Points, in no order, along strands that fork and pass close to each other.
In the rows, 128 means zero.
Points whose rows are less than 192 apart are linked; no others are.
mumo: [120 141 135 141 164 119  98 164 135 109  85 115  96 129  98 153 124 136
 108 123  93 122 150 196 136 140 118 126  76 172 150 130 145 148 154 105
  83 115 144 152 178 196 176 101 113 141 139  93 148  97  94 110 159  78
  57 145 134 132 129 194  57 147 111 165 129 105 120 111 110  90  90 139
 144 125 125 151 109 119 137]
Libok: [160 127 144 146 188 110 139 104 135 110 152 106 134 113 111 112 170 132
 124 138 100 147 153 119 125  88 166 127  86  84 122 124 124 103 119 135
 123 104 168  82 112 101 150 129 122 128 117  79 115  85  64 125 138 145
 166 139  92 138 100 120 155 148 134 128 164 169 151 147 110 145 168  64
 170 121 125 135 193 134 110]
rolud: [164 131 159 151 169 145 151 110 124 116 131 156 125 106 164 109 146 131
 157 153 101 167 161 134 160 109 165 109 108 138 109 147 124 160 143 121
  99  85 154  76 148 108 110 110 132  92 153 139 115  84  83  72 120 139
 144 189 106 125 148 116 104 102 123 127 140 135 112 160  77 125 166 119
 175  71  90 115 149 167 125]
rofe: [113 168 112 146 130 103  79 120 127 116  95 132 125 157 109 158  99 111
 111 118 150  87 123 146 132 145  74 150 126 130 130 134 149 138 121 133
 131 138 102 150 131 139 152 157 147 147 109 153 154 146 166 181 153 102
 118  91 129 137 114 165 138 145 135 154 124 105 123  90 162 117  84 112
  91 168 186 146  94 120 110]
pib: [131 111 145 147 164  89 125 118 137 126 156 118 165 140 125 104 145 131
 131 125  92  90 116 129 109 106 196 113  52 124 153 119 144 101 114 108
  96  85 176 105 169 152 132  94 123 160 171  97 133 158 136 119  82  98
 142 113 110 104 137 152 155 141 105 129 148 139 153 109 154 120 114  93
 144 120  84  83 140 137 117]
dupu: [115 151 118 138 156 118  83 130 137 109  88  75  99 119  78 176 130 137
  60 110 137 142 156 155 133 129  99 132 146 113 149 120 119 128 142 162
 149 122 115 138  73 126 197 148  90 101  84 135 158  96  80 177 185 123
 119 107 121 140  89 135 127 142 142 160 135 156 136 138 132 126 149 130
  89 170 160 162 180  92  91]
Sako: [140 101 137 157 145 126  97 120 145 126 139 109 119 131  95 136 127 145
 102 136 134 159 171 160 164 121 109 107 107  86 121 120  98  95 117 139
 162 156 118 115 104 146 155 123 117  95 131  84 149 120 118 140 141 118
  81 111 101 141 120 159 126 121 126 133 132 151 152 156 124 129 109  72
 158 101 142 146 127 110  96]
bote: [147 177 148 100 102 179 154 130 111 141 108 165 110 133 153 112 117 113
 154 122 118 164 137 152 128 136 113 133 158 124 134 164  95 127 126 117
 145 139 121 113 124  69  84 142 113 121  90 153 123  97 127 120 131 134
 140 143 127 135 151  89 133 119 123 107 102 105 112 160  73 161 146 108
 157 115 145 129 162 151 161]
pagoz: [124 173 119 140 125 143 112 135 124 131  82 145 101 133 113 149 100 133
 129 120 126 140 153 193 149 153  85 139 134 146 133 147 113 137 141 120
 129 140  80 142 129 153 139 143 138 140 106 155 144  91 117 143 166 117
  93 128 131 160 136 143 116 134 109 153 122  97 123 143  94 132 108 117
 155 111 167 173 120 115 122]
zokab: [143 131 156 115 127 127 173 115 106 121 146 177 135 119 176  87 121 133
 163 169  99 166 162 117 156 119 191 107 122 148 115 138 130 176 137 122
 123 107 156  74 137 100  87 111 123  71 172 131 128 124 121  66  85 153
 158 192 126 123 173  99 102  92 129 114 112 134 106 146  92 115 164 148
 155  62  56  94 114 182 151]
Dar: [110 171 148  68 107 149 174 134  87 151 120 159 107 103 180 151 148  63
 112 139 113 161 121 133 122 130 170 116 161 189 159 133 120 143 131 139
 142 105 100 133 108 114 137 151  34  84 103 196 125  89  84 102 149 156
 171 169 170 130 140  62  93 106 199  83  97 132 124 129 116 131 209 226
  84 136  67 132 165 147 160]
vuvi: [167 166 142 112 139 206 179 145 101 143  77 129 122 129 149 135 155 127
 130 110 112 158 136 144 125 147 148 149 153 157 116 151 108 143 148 113
  87  94  83 128 136 114 120 139 117 133  91 170  80  53  57  87 170 151
 151 160 124 136 110  86 119 112 129 130 128 115 125 165  57 177 198 146
 186 103 134 165 201 140 150]
Kosa: [176 106 132 134 172 148 178 106 113 111 127  83 126  94 134 128 173 128
 125 135 112 154 150  96 125  90 165 139 117  94  96 154 125 107 131 136
 123 113 136  95 112 107 136 138 137 122 106 113  97  70  38 100 135 134
 169 139  96 136  86  96 152 108 135 132 171 155 147 157  93 167 172  79
 204 134 130 157 207 144 134]
zaka: [ 94 113 119 155 155  74  74 158 158 113 120 120 145 137 113 126 146 115
 151 118 143  57 101 131 153 118 110 140 136 174 125  98 132 167 145 117
  61 111 132 147 121 197 162 115 164 148 161 115 120 142 156 114 152 122
 112 126 154 152  92 193  99 147 106 146 118 136 150  63 138 126  66 160
 101 133 144 125  94  89 109]
lazu: [103 121 120 149 173  99  83 160 155 112  92 119 123 143  98 137 127 135
 133 119 117  76 134 167 159 143 110 138  98 180 143 108 131 157 150 109
  57 107 148 141 131 193 163 104 138 145 156  97 143 127 137 119 152 103
  78 142 141 132  97 191  70 166 105 162 123 126 136  80 131 109  87 131
 124 128 138 143  93 104 119]
nolep: [104 125  99 131  53 126 112 108 179 156 131 150 110 184  86 155  44 128
 106 165 166 122 139 119 147 151  58 147 147  99 118 105 131 118 115 138
 164 173 103 153  94 145  94 151 126 123 155 152 137 183 202 207 138  99
  77 113 161 127 137 153 108 145 133  96 108 111  78  91 198  99  98 171
  79 121 153 128  70 138 107]
taz: [ 96  79 116 139 110  76 156 117 141 133 178 149 146 103 172  58 177 134
 143 130 139 105  82  59  81 132 181  99 136 145 128  77 163 171 107 112
 110  99 127 147 142 112  99  74 127 138 180 134 121 218 156 101  52 147
 171 153 145 120 178 102 159 125 116 114 129 144 154 109 169 111 111 198
  64 133  49  67 107 118 138]
pak: [114  69 110  99  81  88 154 109 174 140 180 149 132 139 150  72 105 167
 133 161 121 141  90  65  90 128 183  97 105 119 173 114 151 116 100 129
 149 147 168 111 140 105  71  79 117 118 205 114 167 246 163 130  34 142
 174 110 120  47 158 101 152 128 125  99 116 150 115 118 185 111 113 130
  98 119  32  68 102 159 141]
fiva: [148 137 101 147 191 101  93 133 149  96  63  70  85 103  63 148 149 156
 106 107 114 123 173 150 139 139 103 161 122 114 131 139 123 141 142 141
 100 120  97 137  75 148 195 106 153 150  92 102 137  78  67 147 207 142
 119 117  83 158  33 133 113 170 134 181 159 144 162 139  93 121 144  97
 183 140 189 195 179  88 125]
tunab: [140 117 151 138 123 135 155 127 124 137 165 151 135 140 143  96 125 139
 188 132 121 120 122 136 130 130 129 109 103 120 109 135 113 124 131 101
 111 120 166 112 159 115  73 115 153 147 138  94 120 132 165  95  65 122
 112 143 136 127 156 138 107 134  99 130 119 100 109 146 103 137  95  94
 160  91 133 103  88 137 146]
Tob: [135 135 149 156 173 125  99 143 125 108  98 119  94 111 115 148 118 148
  95 127  83 148 164 194 133 131 131 114  56 146 154 145 145 134 151  99
 118 118 149 140 178 180 169  99  94 136 135  91 145  92  98 126 148  71
  73 136 107 132 139 178  86 137 115 166 150 111 138 147 114  93 105 104
 162 120 108 142 136 142 125]
Mor: [117 128 130 124 110 125 115 116 145 126 129 107 130 146  70 166  76 154
  89 141 128 176 161 135 121 134 107 114  92  96 161 129 131  86 125 123
 184 168 162 124 129 107 141 123  82 111 156 112 184 162 172 192 121 114
 121  89 113  85 153 115 153 173 130 111 130 147  99 148 176 119 127  75
 106 135 122 109 119 150 118]
tepan: [134 210 131  85  74 156 160 125 107 144  79 173 132 152 162 131 114 102
 134 120 131 125  89 138  72 136 109 141 137 127 142 175 140 134 106 114
 127 131 133 148 161  85 101 155 132 193  67 175 123 123 160 156 144 114
 178 128 135 143 154  97 156 150 144 121 104  90 116 119 147 148 144 143
 115 186 174 133 145 154 176]
nulo: [120 160 140 122  90 165 150 150 165 140 145 174  80 120 116 133  82 152
 141 148 126 167 166 168 186 166 125 116 178 163 129 105 109 142 163 133
 147 128 119 126  96 114  75 126  85  86 139 139 152 115 130 132 136 164
  36 169 118 148 156 125  70 103 139 119  81 108  62 170  85 104 175 137
 142  21  96 120  89 129 118]
geri: [140 102 100 144 159 113 114 133  98 115 122  79 182 117 135 128 180 122
 124 102 155  50 104  70 104 133 132 159 139 139  99 129 147 126 133 141
 103 112  81 150 144 163 155 145 205 183 111 139  65 127 122  95 145 136
 142  95 128 148  75 120 147 106 128 144 167 122 160 101 142 140 107 121
 162 154 189 152 140  96 119]
tib: [135  67 126 160 151 139 141 127 109 132 154 105 131  87 174 104 183 101
 153 110 181 118 108  70 120 109 105 127 181 139  76 108 123 156 133 140
 131 127  89 112 133 129 125 145 183 110 134 139  60 104 132  65  99 168
 139 165 163 168 132  99 142  85 122 139 163 115 141 152  90 144 135 167
 106 121 150 130 124  78 121]
mezep: [102 146 123 120 155  94  82 141 161 124 101 100 114 131 109 151 138 122
 117 108 150 112 115 157 126 127 105 152 144 111 133  96 115 132 127 142
 109 105 138 110  58 111 170 133 105 117  93 114 134  92 102 165 175 149
 152 127 121 150  74 129 126 170 138 140 114 161 140 111 135 152 159 133
  78 182 156 167 183  83 118]
tubik: [119 144 137  89 104 143 141 155 127 164  98 144 107 129 169 146 152  86
 116 111 154 131  88 150 113 133 114 139 169 161 139 131 111 141 123 123
 106  96 103 123  87 116 136 158  86 118  79 152 108  66  87 125 183 143
 160 131 134 150  85  98 102 125 172 111 113 126 136 121 111 167 185 198
  82 172 150 171 179  97 153]
Simi: [106  84 112 104  88  78 163 111 154 132 184 142 138 113 178  60 140 158
 131 163 133 123  88  64  84 131 188  99 114 132 139 102 158 150 102 120
 138 129 148 125 130 109  78  69 110 111 197 112 149 239 152 111  46 151
 178 135 131  82 183  94 144 123 118 109 117 153 137 118 181 110 120 170
  87 126  23  73 105 135 143]
rep: [102 110 120 107 105 120 127 118 153 133 152 130 129 144 105 140  47 169
  97 172 126 168 142 130 133 126 145 109  85 135 158 125 134 102 127 118
 174 164 162 108 131 138 111 106  74  88 175  97 183 186 156 173  84 118
 114 105 116  78 161 134 117 159 127 110 111 140  99 131 188  99 136 126
  92 111  78  99  88 143 110]
Garo: [104 101  97 137  93  93 131 139 132 130 159 167 152 131 171  81 165 115
 161 106 153  71  52  93  98 135 113 120 159 146 108 103 148 166  98 106
  89 109 111 169 162 139  86 114 177 169 150 136  92 184 186  99  81 137
 136 122 175 156 157 148 114 110 109 125 120  93 132  96 150 117  80 191
  74 135 124  92  58 108 135]
Kolu: [129  58 141 159 139 119 110 121 100 134 192  90 144 112 156 117 178 121
 129 136 156 126 137  85 141  85 152 103 135 112 115  97 126 110  96 172
 162 161 121  98 130 158 151 159 154  88 151 102  98 148 117  93  90 138
 104 104 146 133 128 140 154  61 124 118 157 165 156 123 123 123  99 134
 111 129 105 102 121  92  93]
popar: [148 159 134  72 124 136 170 118  87 127 122 181 131 116 181  97 154 118
 157 164  92 163 141 112 133 118 196 125 141 144 137 150 136 171 133 125
 120  95 144  88 130  79  99 120 108  63 143 155 121 113 113  82  99 140
 195 207 145 115 167  75 138 113 142 105  90 139 139 131 112 130 176 186
 146 105  48  93 157 197 176]
vazal: [127 160 112 146 107 126  93 121 130 110  79 134  93 156  85 160  86 134
 109 126 144 132 149 174 161 150  57 142 154 121 130 137 104 133 130 132
 152 155  81 150 116 155 156 147 145 127  98 147 156 127 140 180 180  95
  79 125 135 159 129 173 118 126 123 139 121  98 125 121 128 119  86 117
 133 123 171 167 101 111 115]
maki: [120 103  99 100  82 130 150 133 177 145 147 135 132 149  98 140  24 177
 100 160 114 138 121 114 106 138 107 112  82 132 144 136 138  90 139  93
 144 176 157 128 149 148  87 101  83 123 190 105 177 204 167 185  77 123
  99  97 143  58 143 128  89 179 114 117 115 115  76 104 203  81 111 129
 111 122 100  94  57 159 136]
bogat: [111 132 139 100  83 155 129 119 116 127 122 128 107 147  80 172  74 120
  95 134 129 199 161 124 115 120  98 120 126  89 163 142 113  72 119 125
 205 179 152 141 130  91 140 138  92 105 127 128 191 166 171 212 138 117
 140  79 114  95 159 105 163 159 147  90 116 145 109 148 162 127 120  94
  87 158 117 106 130 180 144]
vupu: [151 156 145 121 138 148 139 111 112 114 109 126 118 122  87 149 119 142
 135  99 114 155 160 170 114 113 129 126  84  87 153 151 113  96 130 109
 148 130 176 126 134  90 141 115 104 151 101 107 157 106 139 169 137 115
 158 129  93 125 131 109 165 183 131 118 134 124 126 158 108 147 135  54
 171 135 151 135 155 168 149]
Sodu: [117 132 137 129 154  79 128 110 148 130 146 130 168 131 133  96 150 138
 123 139 125 111 114 117 104 123 182 121  80 118 145 111 150 128 115 124
 105 108 171 104 133 107 138 107  96 127 137 127 135 152 130 136  88 138
 168 135 115 108 139 125 164 163 120 133 124 158 148 110 167 133 147 112
 102 141  96  96 154 139 117]
sarif: [137 166 159 104 146 153 158 124 134 116 108 162  98 101 152 133 151 101
 119 141 106 203 162 155 171 122 164 118 146 160 148 123 113 135 137 145
 135 121 121 115  98 111 142 126  46  43 130 156 132  75  53 107 161 173
 144 174 101 115 129  82  93  99 183 116 116 135 105 194  83 109 212 157
 140  88  77 114 167 161 112]
pobom: [113 154 118  77 109 137 168 133  94 133 129 174 130 103 182 116 142  92
 142 146 111 155 122 111 120 133 181 124 133 172 139 149 141 159 124 137
 139 115 119 111 134  99 111 141  88  75 123 175 134 121 106  78 115 140
 178 183 155 117 166  68 142 111 155 110  95 133 144 113 128 131 185 198
 121 129  59 111 148 157 152]
peri: [136 136 117 143 180 112 104 134 124  94  77  65  92  89  59 163 143 155
  69 101 110 134 161 161 113 133 110 138 121  91 134 137 124 112 142 138
 133 116 121 153  83 122 213 134 112 136  70 107 141  67  53 188 197 135
 129 100  77 144  53 122 125 166 138 171 157 150 152 144 117 113 152  99
 138 167 169 185 198  99 125]
kur: [121 119 108 143  82 129  89 124 158 137 121 137 101 173  78 154  61 138
  99 147 149 135 161 157 163 152  59 132 133 103 109 105 118 111 119 122
 160 164  86 149  91 158 128 135 127 110 137 127 156 152 166 180 162  96
  55 120 150 134 135 178  99 127 126 117  98 111 103 107 161 112  85 138
 104 109 163 138  71 119 103]
Gelel: [162 108 173 173 189 156 142 132 143 103 129 136 118 120 153 114 138 131
 136 154  93 181 171 150 167 114 163 107  91 142 107 152 118 154 146 128
  94 101 146 104 160 147 133 108 135 117 160 123 117  80  57  74 150 133
 118 166 107 138 115 136 101  84 111 154 171 144 121 160  83 115 152 104
 193  63  94 139 138 140 110]
povi: [137  72 149 162 123 147  90 130 127 131 170  98 124 125 119 143 150 136
 107 152 151 142 150 129 181  94 121 106 135  85 105 107 101 103 114 156
 169 183  94 100 109 166 157 142 144  81 142 101 126 130 112 117 131 111
  59 105 134 148 129 159 129  68 119 125 127 154 168 139 119 132  93 113
 141 105 141 119 121  83  89]
Rimo: [125 163 139  82  58 171 157 122 111 125 100 162 101 152 106 162  78 115
 129 131 130 192 134 117  88 117 112 117 132  99 158 168 128  91 105 122
 191 181 168 143 147  82 103 145  94 140 101 154 176 173 183 186 126 114
 166  91 129  83 166  78 160 163 153  83 109 137 108 140 152 140 126 104
  97 169 125 116 129 185 169]
nata: [103  98 109 139 110  81 121 122 132 133 174 147 152 114 174  72 189 108
 139 102 161  85  62  82  88 135 149 109 158 143 117  83 165 150  89 141
 117 106 110 148 138 111 116 115 156 151 160 154 100 198 171 111  77 136
 154 111 154 127 147 118 176 104 130 130 137 134 161 101 170 115 103 192
  50 159  94  83 106 106 115]
tino: [151  66 171 130 138 166 148 141  93 127 176 109 118 116 168 123 145 113
 151 133 122 139 138 118 150  77 151 108 127 130  98 130 117 138 122 121
 118 142 134 100 178 177 131 142 163  98 153  97  89 115  92  53  98 117
 104 143 137 129 150 172 116  62 107 112 144 127 132 143  78 118 101 132
 166 111 106 121  99 123 138]
gelu: [109  94 100 126  78 135 136 168 204 157 178 149 123 156 110 116  50 171
 152 157 137 113 111 116 175 156  61 130 167 135  90  97  91 124 156 108
 102 151 138 138  94 137  38 106 131 124 180  73 119 150 183 149 107 134
  39 154 154 124 136 174  58 140 109 114  98 120  60  75 148 102 105 157
 122  48 129 120  26 120 132]
dovi: [142  85 170 149 139 139 156 120 114 127 178 127 127 121 153  96 137 118
 173 134 127 124 137 103 140  97 141 102 111 107 109 122 113 119 109 114
 127 136 154  89 165 143  95 118 162 116 158  79  99 133 138  74  73 127
 108 144 125 127 167 159 112  98  94 116 145 109 121 150  80 131 100  99
 152  90 117  95  96 124 132]
dib: [123 162 122 143 159 128 100 135 140 119  69 119 114 132 109 126 122 157
 156 109 119 110 147 166 153 168  94 162 135 140 125 133 117 153 160 121
  84 111 112 144 128 147 135 128 172 158 102 128 125  84 114 121 171 131
 110 145 119 153  95 148 110 162 106 176 130  88 131 129  83 148 122  99
 182 116 183 183 132 102 135]
falo: [108 101 121 138 111  87  88 112 147 136 196 103 164 145 108  86 188 139
 104 100 150  82  84  69  95 128 117 122 160  97 159  63 153  85 100 183
 163 125 141 115  75  78 146 142 142 140 131 121 122 180 162 156 114 158
 131  64 136 118 102 115 203 112 115 111 130 186 148 104 159 112 112 117
  79 166 117 110 149  83  83]
mepog: [138 179 167  80  77 158 156 128  99 131  83 152 120 149 114 162 116  99
 119 115 134 139 105 130  76 116 109 119 134  91 162 179 136  88  98 120
 160 145 166 158 146  79 119 141 119 185  75 153 153 154 162 187 153 108
 182  85 118 110 142  79 163 168 153  86 111 117 124 143 146 145 119 112
  89 215 160 127 138 163 179]
Nidam: [110 180 100 115 124 112 135 136 119 132  92 144 144 139 142 134 122 118
 144 113 138  87 100 139  97 142 124 151 121 134 132 133 139 156 116 120
  86 103 139 136 140 116 130 127 144 178  94 162 123 114 158 139 136 127
 170 140 139 128 130 114 152 177 118 150 109  91 136 105 157 153 136 136
 112 170 166 140 146 127 142]
Kinoz: [ 97 150 127 135  92 124  89 103 105 132 137 121 129 125 121 171 110  99
  45 133 144 149 128 133 130 131 110 134 153 111 138 140 153 109 118 176
 199 171  96 146 119 117 175 169 108 108  95 168 168 153 134 181 160 110
 112  80 122 127 131 139 172  95 150 120 129 152 129 114 181 103 133 146
  57 183 140 131 125 125  87]
Logog: [111  80 136 112 101  99 126 110 133 135 174 135 149 151 134 103 107 152
 124 152 103 120 112 100  98 115 189  99  76 115 182 130 150  89 100 126
 154 144 173 112 155 136 110 109 114 119 182  97 174 222 151 128  61 117
 160  81 100  57 166 151 152 122 123  99 116 162 146 109 175 100 105 105
 112 139  30  71 103 162 121]
nub: [ 99 148 118  93 113 110 111 137 164 136 107 133  99 135 129 137 121  90
 131 111 166 127 117 156 136 136  89 136 177 130 125  95 113 144 115 132
 114 121 129 122  65 105 140 140  94 112  98 136 133  94 135 157 174 149
 149 134 134 148  97 133 114 159 144 120 109 139 123 124 138 162 165 162
  72 171 173 162 161  81 138]
Gobir: [106 160 117 141 126  93  62 112 124 110 137 109 141 145 104 170 120 105
  66 116 151 102 115 136 125 134 104 144 145 112 143 134 167 125 125 178
 173 141  96 148 105 121 187 164 136 139 108 170 162 154 154 199 169 111
 113  73 123 113 103 149 163 122 135 145 128 148 127  88 182  97 116 132
  46 182 156 133 121 103  76]
paga: [115 177  99 121 126 113 103 122 107 123  86 135 146 148 125 138 113 104
 125 109 142  78 106 135 119 148  91 159 145 138 130 142 143 147 126 132
 104 129 100 142 126 131 147 154 172 173  84 167 129 107 161 156 161 119
 148 120 118 147 101 138 152 161 124 155 119 100 139 107 139 144 120 120
 115 182 191 161 125 126 125]
sovin: [125 108 147 162 167 121  95 128 139 111 133 118 128 121 116 137 125 147
 103 142 117 158 161 174 159 117 143 110  78 125 135 122 125 130 134 121
 130 141 150 109 131 162 170 123  95 104 159  99 147 102 101 122 135 109
  89 126 101 128 126 160 113 126 126 158 140 152 140 139 122 119 117 102
 136 106 116 138 128 122  99]
mukev: [149 152 129 131 137 154 118 105  52 119 102 121 156 106 131 164 121 120
 128 113  80 130 132 138 117 124 169 138  84 117 157 191 153 102 141 125
 157 130 136 148 181 149 139 133 132 156 103 145 160 140 134 122 119  68
 161 117 109  89 138 118 184 130 144 133 144 128 163 130 133 123 102 100
 175 167 115 126 150 191 148]
tak: [150 146 102 129 159 110  94 130 151  94  66  95  93 123  63 127 128 153
 146 113 107 117 161 159 161 166  80 161 149 125 126 141 105 147 152 117
 112 123  98 137  97 145 155 113 193 167 100 102 140  87 106 153 204 136
 105 130  97 160  59 149 106 161 110 178 146 104 154 143  74 137 120  84
 198 130 205 193 147  93 132]
risu: [103 155 116 110 123 130 110 117  79 135 131 118 148 102 143 160 116  96
  75 122 120 149 115 115 103 135 149 136 137 125 160 160 159 112 118 161
 172 152 121 140 150 104 165 166 102 122  91 180 164 141 113 159 137 114
 152  95 122  95 140 117 185 115 148 134 129 157 155 113 164 113 146 128
  74 202 113 111 143 147 106]
vanuz: [125 107 137 135 133  90 128 134 158 130 155 140 157 156 133  89 130 143
 147 121 124  87 111 134 116 127 143 117  74 137 131 110 135 114 127  90
  78 109 165 132 157 149  99  93 134 161 170  89 126 157 164 116  69 116
 115 122 129 128 147 162 106 156  99 124 117 114 126  94 148 128  83 106
 129 113 117  89  90 125 135]
mer: [119  88 116 151 149  81  83 143 144 110 149 132 161 156 126 104 168 119
 162 104 149  38  87 102 148 121 104 133 165 154 105  78 116 148 126 130
  69 107 112 152 123 188 150 124 184 154 157 103  75 159 166 107 136 129
 113  98 153 153  93 192 103 117 102 122 136 124 150  70 117 121  57 156
 103 132 165 126  86  88 122]
sav: [160 152 158 123 179 116 138 106 125 105 114 114 131 120  96 135 143 134
 114 124  81 148 152 149 114  94 164 124  63  90 136 150 132 103 132 112
 121  97 195 113 121  88 147  96  99 144 102  87 138  90 104 169 151 108
 177 147  86 118 105 110 149 180 139 136 152 147 138 152 122 146 162  63
 172 142 134 133 201 165 135]
rok: [168 172 156  94 114 179 153 119 106 123  96 158 106 131 111 144 108 133
 168 118  95 162 149 174 118 123 119 127 123 107 148 178  96 105 139 107
 147 128 169 132 138  69 105 110  97 145  89 131 158 107 153 144 136 118
 164 145 101 109 157  84 142 164 132 102 116 115 109 172  76 156 135  72
 170 119 139 129 158 180 173]
luma: [131 110 153 128  95 174 129 175 184 149 159 149  98 135 107 127  84 175
 147 146 126 153 157 170 198 159 120 112 155 141  96 111 107 142 163 104
 115 126 143 113 116 119  57  98 114  99 164  83 134 110 126 120 141 139
   4 153 102 141 152 184  30  88 115 110  98 116  67 148  89 104 152 127
 151  17 115 117  56 120 113]
lom: [134  64 139 164 156 140 140 118  80 131 162  83 146 102 178 119 160 111
 139 141 131 138 140  65 130  87 159 113 134 115 114 129 140 121 113 154
 148 144 121  90 148 163 145 161 168  92 142 109  98 124  82  56  89 132
 151 132 148 119 135 126 153  57 128 129 174 152 150 144 102 135 123 130
 142 128  93 116 131 117 126]
nom: [101 155  89 105  68 134 158 126 166 140 122 167 123 161 111 146  35 153
 133 157 121 133 109 122  92 143  92 119  98 136 136 143 140 117 150 117
 144 157 140 157 142 124  75 118 105 152 145 144 160 181 186 187  78 119
 103 108 160  98 163 106  97 171 117 122 100  91  65 108 183  99 107 131
 103 120 127 112  61 157 147]
Sivo: [141 107 121 125 110 139 131 118 131 139 158 129 119 134 112 106 144 121
 143 122 171 117 130 111 140 112  69 132 166  59  94 111 100 103 100 134
 171 163 104 115  92  83 101 142 189 140 120 115 104 135 169 135 109 141
 111 118 137 159 136 121 153 105 111 110 130 110 143 155 103 167  98  81
 143 122 191 130 122  98 130]
lat: [179 125 123 130 171 187 179 137 105 132 100  92 125 111 149 126 166 133
 137 119 116 158 145 107 115 109 152 141 136 127  88 160 116 127 145 131
 101 101 106 123 126 105 134 131 137 124  99 152  79  59  45  69 139 137
 165 159 119 144  93  91 141  98 143 137 161 137 140 161  75 179 185 110
 199 120 131 157 200 138 146]
Bet: [120 163 145 102 113 133 148 133 155 126 142 176 106 107 142 129 110 111
 134 148 121 185 164 163 171 137 156 110 152 169 132 106 103 147 142 128
 149 133 124 115 103  99 111 119  53  55 133 140 148 113 116 122 126 165
 106 177 121 130 164  92  98 130 157 113  89 125  84 169 107 116 182 156
 122  74  83 119 122 137 120]
pasap: [107  98  88 123  60 116 139 134 205 154 169 150 126 169  99 129  37 157
 122 169 154 121 106 112 150 154  66 131 155 130 114  94 117 127 134 121
 123 172 124 149  92 155  62 115 127 116 179 108 123 181 190 182 109 117
  53 128 169 121 127 162  84 149 126  97 104 109  74  74 199  99  98 173
  93  87 121 124  37 122 127]
Bateg: [131 158 131 114 139 176 152 150 128 154  80 148 114 115 154 138 147 112
 144 100 131 136 127 146 132 134 138 145 152 161 124 130 114 164 140 116
  77  89 111 133 122 112 131 141 102 122 101 177 103  54  83  88 170 157
 158 172 145 151 111  92 111 136 145 142 104 123 123 147  96 165 192 182
 142 123 139 152 185 123 146]
mariz: [164 128 123 145 154 177 134 118  57 133 113 117 147 108 151 140 131 122
 140 113 107 138 126 142 125 124 157 140  96 128 124 174 132 116 141 125
 135 142 110 139 192 160 120 149 150 150 102 140 115 110 108  91 133  90
 129 124 116 129 126 129 153  97 123 144 149 105 148 147 103 139  98 100
 202 133 142 155 153 160 137]
zipep: [147 138 109 141 133 129 127 109  82 126 136 102 167 128 119 119 165 120
 150  87 129  38  93 102 108 140 134 157 112 113 111 152 133 102 122 125
 117 118  96 158 166 168 123 140 215 213 114 125  79 120 154 108 127 114
 136  82 126 151  99 139 150 119 116 138 159  84 161 126 128 128  75  93
 197 150 192 146 126 117 139]
rorob: [155  80  75 152 176 126 138 153  98 131 115  37 181 106 132 138 189 143
 115 114 160  71 119  52  92 115 154 175 145 152  74 123 153 134 155 151
 114  96  93 152 125 156 155 141 183 185  92 148  63 106  81  57 144 153
 156  93 137 151  69 108 141  95 136 151 175 152 153 107 153 158 147 130
 151 126 167 155 175  98 121]
pazip: [115 157 163  87 124 147 165 131 127 140 114 137  93 103 164 160 161  72
 105 139  94 192 137 157 144 114 162 118 156 174 167 123 127 119 132 149
 143 111 103 136  96 128 162 155  13  42 103 163 137  69  48 122 165 155
 162 167 129 105 130  78  85 111 193 111 117 137 112 164 103 117 219 197
  94 124  60 126 180 146 134]
Salup: [150  66 112 161 176 156 158 139 102 133 111  51 146  96 153 133 183 122
 138 119 172 105 123  47 100 110 120 165 168 147  56 111 128 143 148 144
 115 106  87 135 113 148 145 140 197 143 104 137  43  99  84  50 113 170
 154 133 163 164  96  88 131  84 128 139 183 135 133 153 103 164 157 161
 138 121 153 149 146  71 117]
tet: [119 106 130 138 108 135 127 159 179 150 168 145 121 134 125 110  80 168
 168 143 136 124 128 147 179 159  95 123 165 140  92 105  95 141 147 100
  91 142 151 120 110 115  54 101 128 115 166  85 120 124 165 124 107 151
  50 161 136 146 150 164  54 124 109 119  99 118  67 123 110 129 125 127
 131  47 137 113  50 114 121]
saf: [104 122 123 141 140  74 105 116 152 134 161 117 158 131 124 109 153 129
 123 115 161 105 100 110 104 128 136 125 132 115 142  94 138 128 111 144
 133 122 145 111  98 109 136 122 115 122 136 122 128 148 144 135  98 145
 137 106 131 129 113 131 178 148 119 135 129 162 144 107 166 121 120 118
  88 136 117 113 149  86  97]
zato: [134 109 122 148 125 126 122 133 114 131 146 136 130 125 137  91 151 118
 177 112 168  95 104 105 133 129  73 143 184 117  80 105 103 156 126 138
 119 130  78 127 124 122 112 144 203 148 125 120  77 117 165  98 123 152
 120 135 159 170 130 138 132 103 100 136 141 105 135 139  92 156  98 134
 125 120 189 139 106  87 132]
luko: [124 153 121 121 140 140 121 111  64 129 103 125 157 106 145 147 118 115
 101 128  99 148 128 125 102 134 176 129  98 128 160 171 163 120 123 135
 163 128 141 128 161 115 154 150 104 122 100 174 168 148 115 133 121 110
 185 121 124  83 151 113 187 123 145 128 126 142 153 106 148 119 149 123
 117 187  96 113 158 193 138]
pegur: [147 150 133 147 129 154 135 118  88 140 133 126 162 137 143 120 145 124
 165 104 113  90  98 122 109 131 140 148 107 120 127 167 131 113 135 121
 123 132 112 150 187 146 103 145 178 181 105 141  95 124 141 106 108 104
 144 124 139 141 142 130 155 122 106 144 136  83 149 138 111 135  86 104
 202 139 168 148 118 142 144]
bifam: [113 110 113 140 115  79  99 131 133 116 149 139 166 153 144  92 172 113
 156  95 148  30  63  97 112 139 101 119 147 137 103  90 141 134  95 122
  89 109 105 171 152 159 122 132 202 190 151 127  75 178 187 115 110 130
 128  86 152 152 118 167 129 111 109 120 141  97 139  94 142 121  63 144
 111 156 161  99  73 102 116]

A fork is a point with three links. Follow the links from the first point to the second and name the forks in between, in order.
rofe; Dar | vazal
geri; fiva | rofe vazal
vuvi; mepog | vazal rofe
Rimo; Kinoz | rofe

Follow the links from the first point to the second, and from the first to the third. Name the last point that the two ways share.
tet; Nidam; tak | vazal
tib; mepog; nolep | rofe
rep; tet; tak | vazal
maki; mariz; peri | rofe

A fork is a point with three links, a tip a point with one. Leave the first point through the second and follow the links. Name the first fork or tip that comes.
tubik; nub | vazal
maki; rep | rofe
sarif; pazip | Gelel
Nidam; tepan | nom
dovi; tunab | falo

Name the points in between on the shortest way along the links from the first point to the second, in order.
rok; Bateg | vupu sav Libok Kosa lat vuvi
zato; paga | tib Salup rorob geri zipep pegur mariz mukev luko risu Kinoz Gobir rofe
Nidam; vuvi | paga rofe vazal pagoz dib tak fiva peri dupu mezep nub tubik Bateg
Dar; tak | pazip sarif Bet nulo luma tet gelu pasap nolep kur vazal pagoz dib
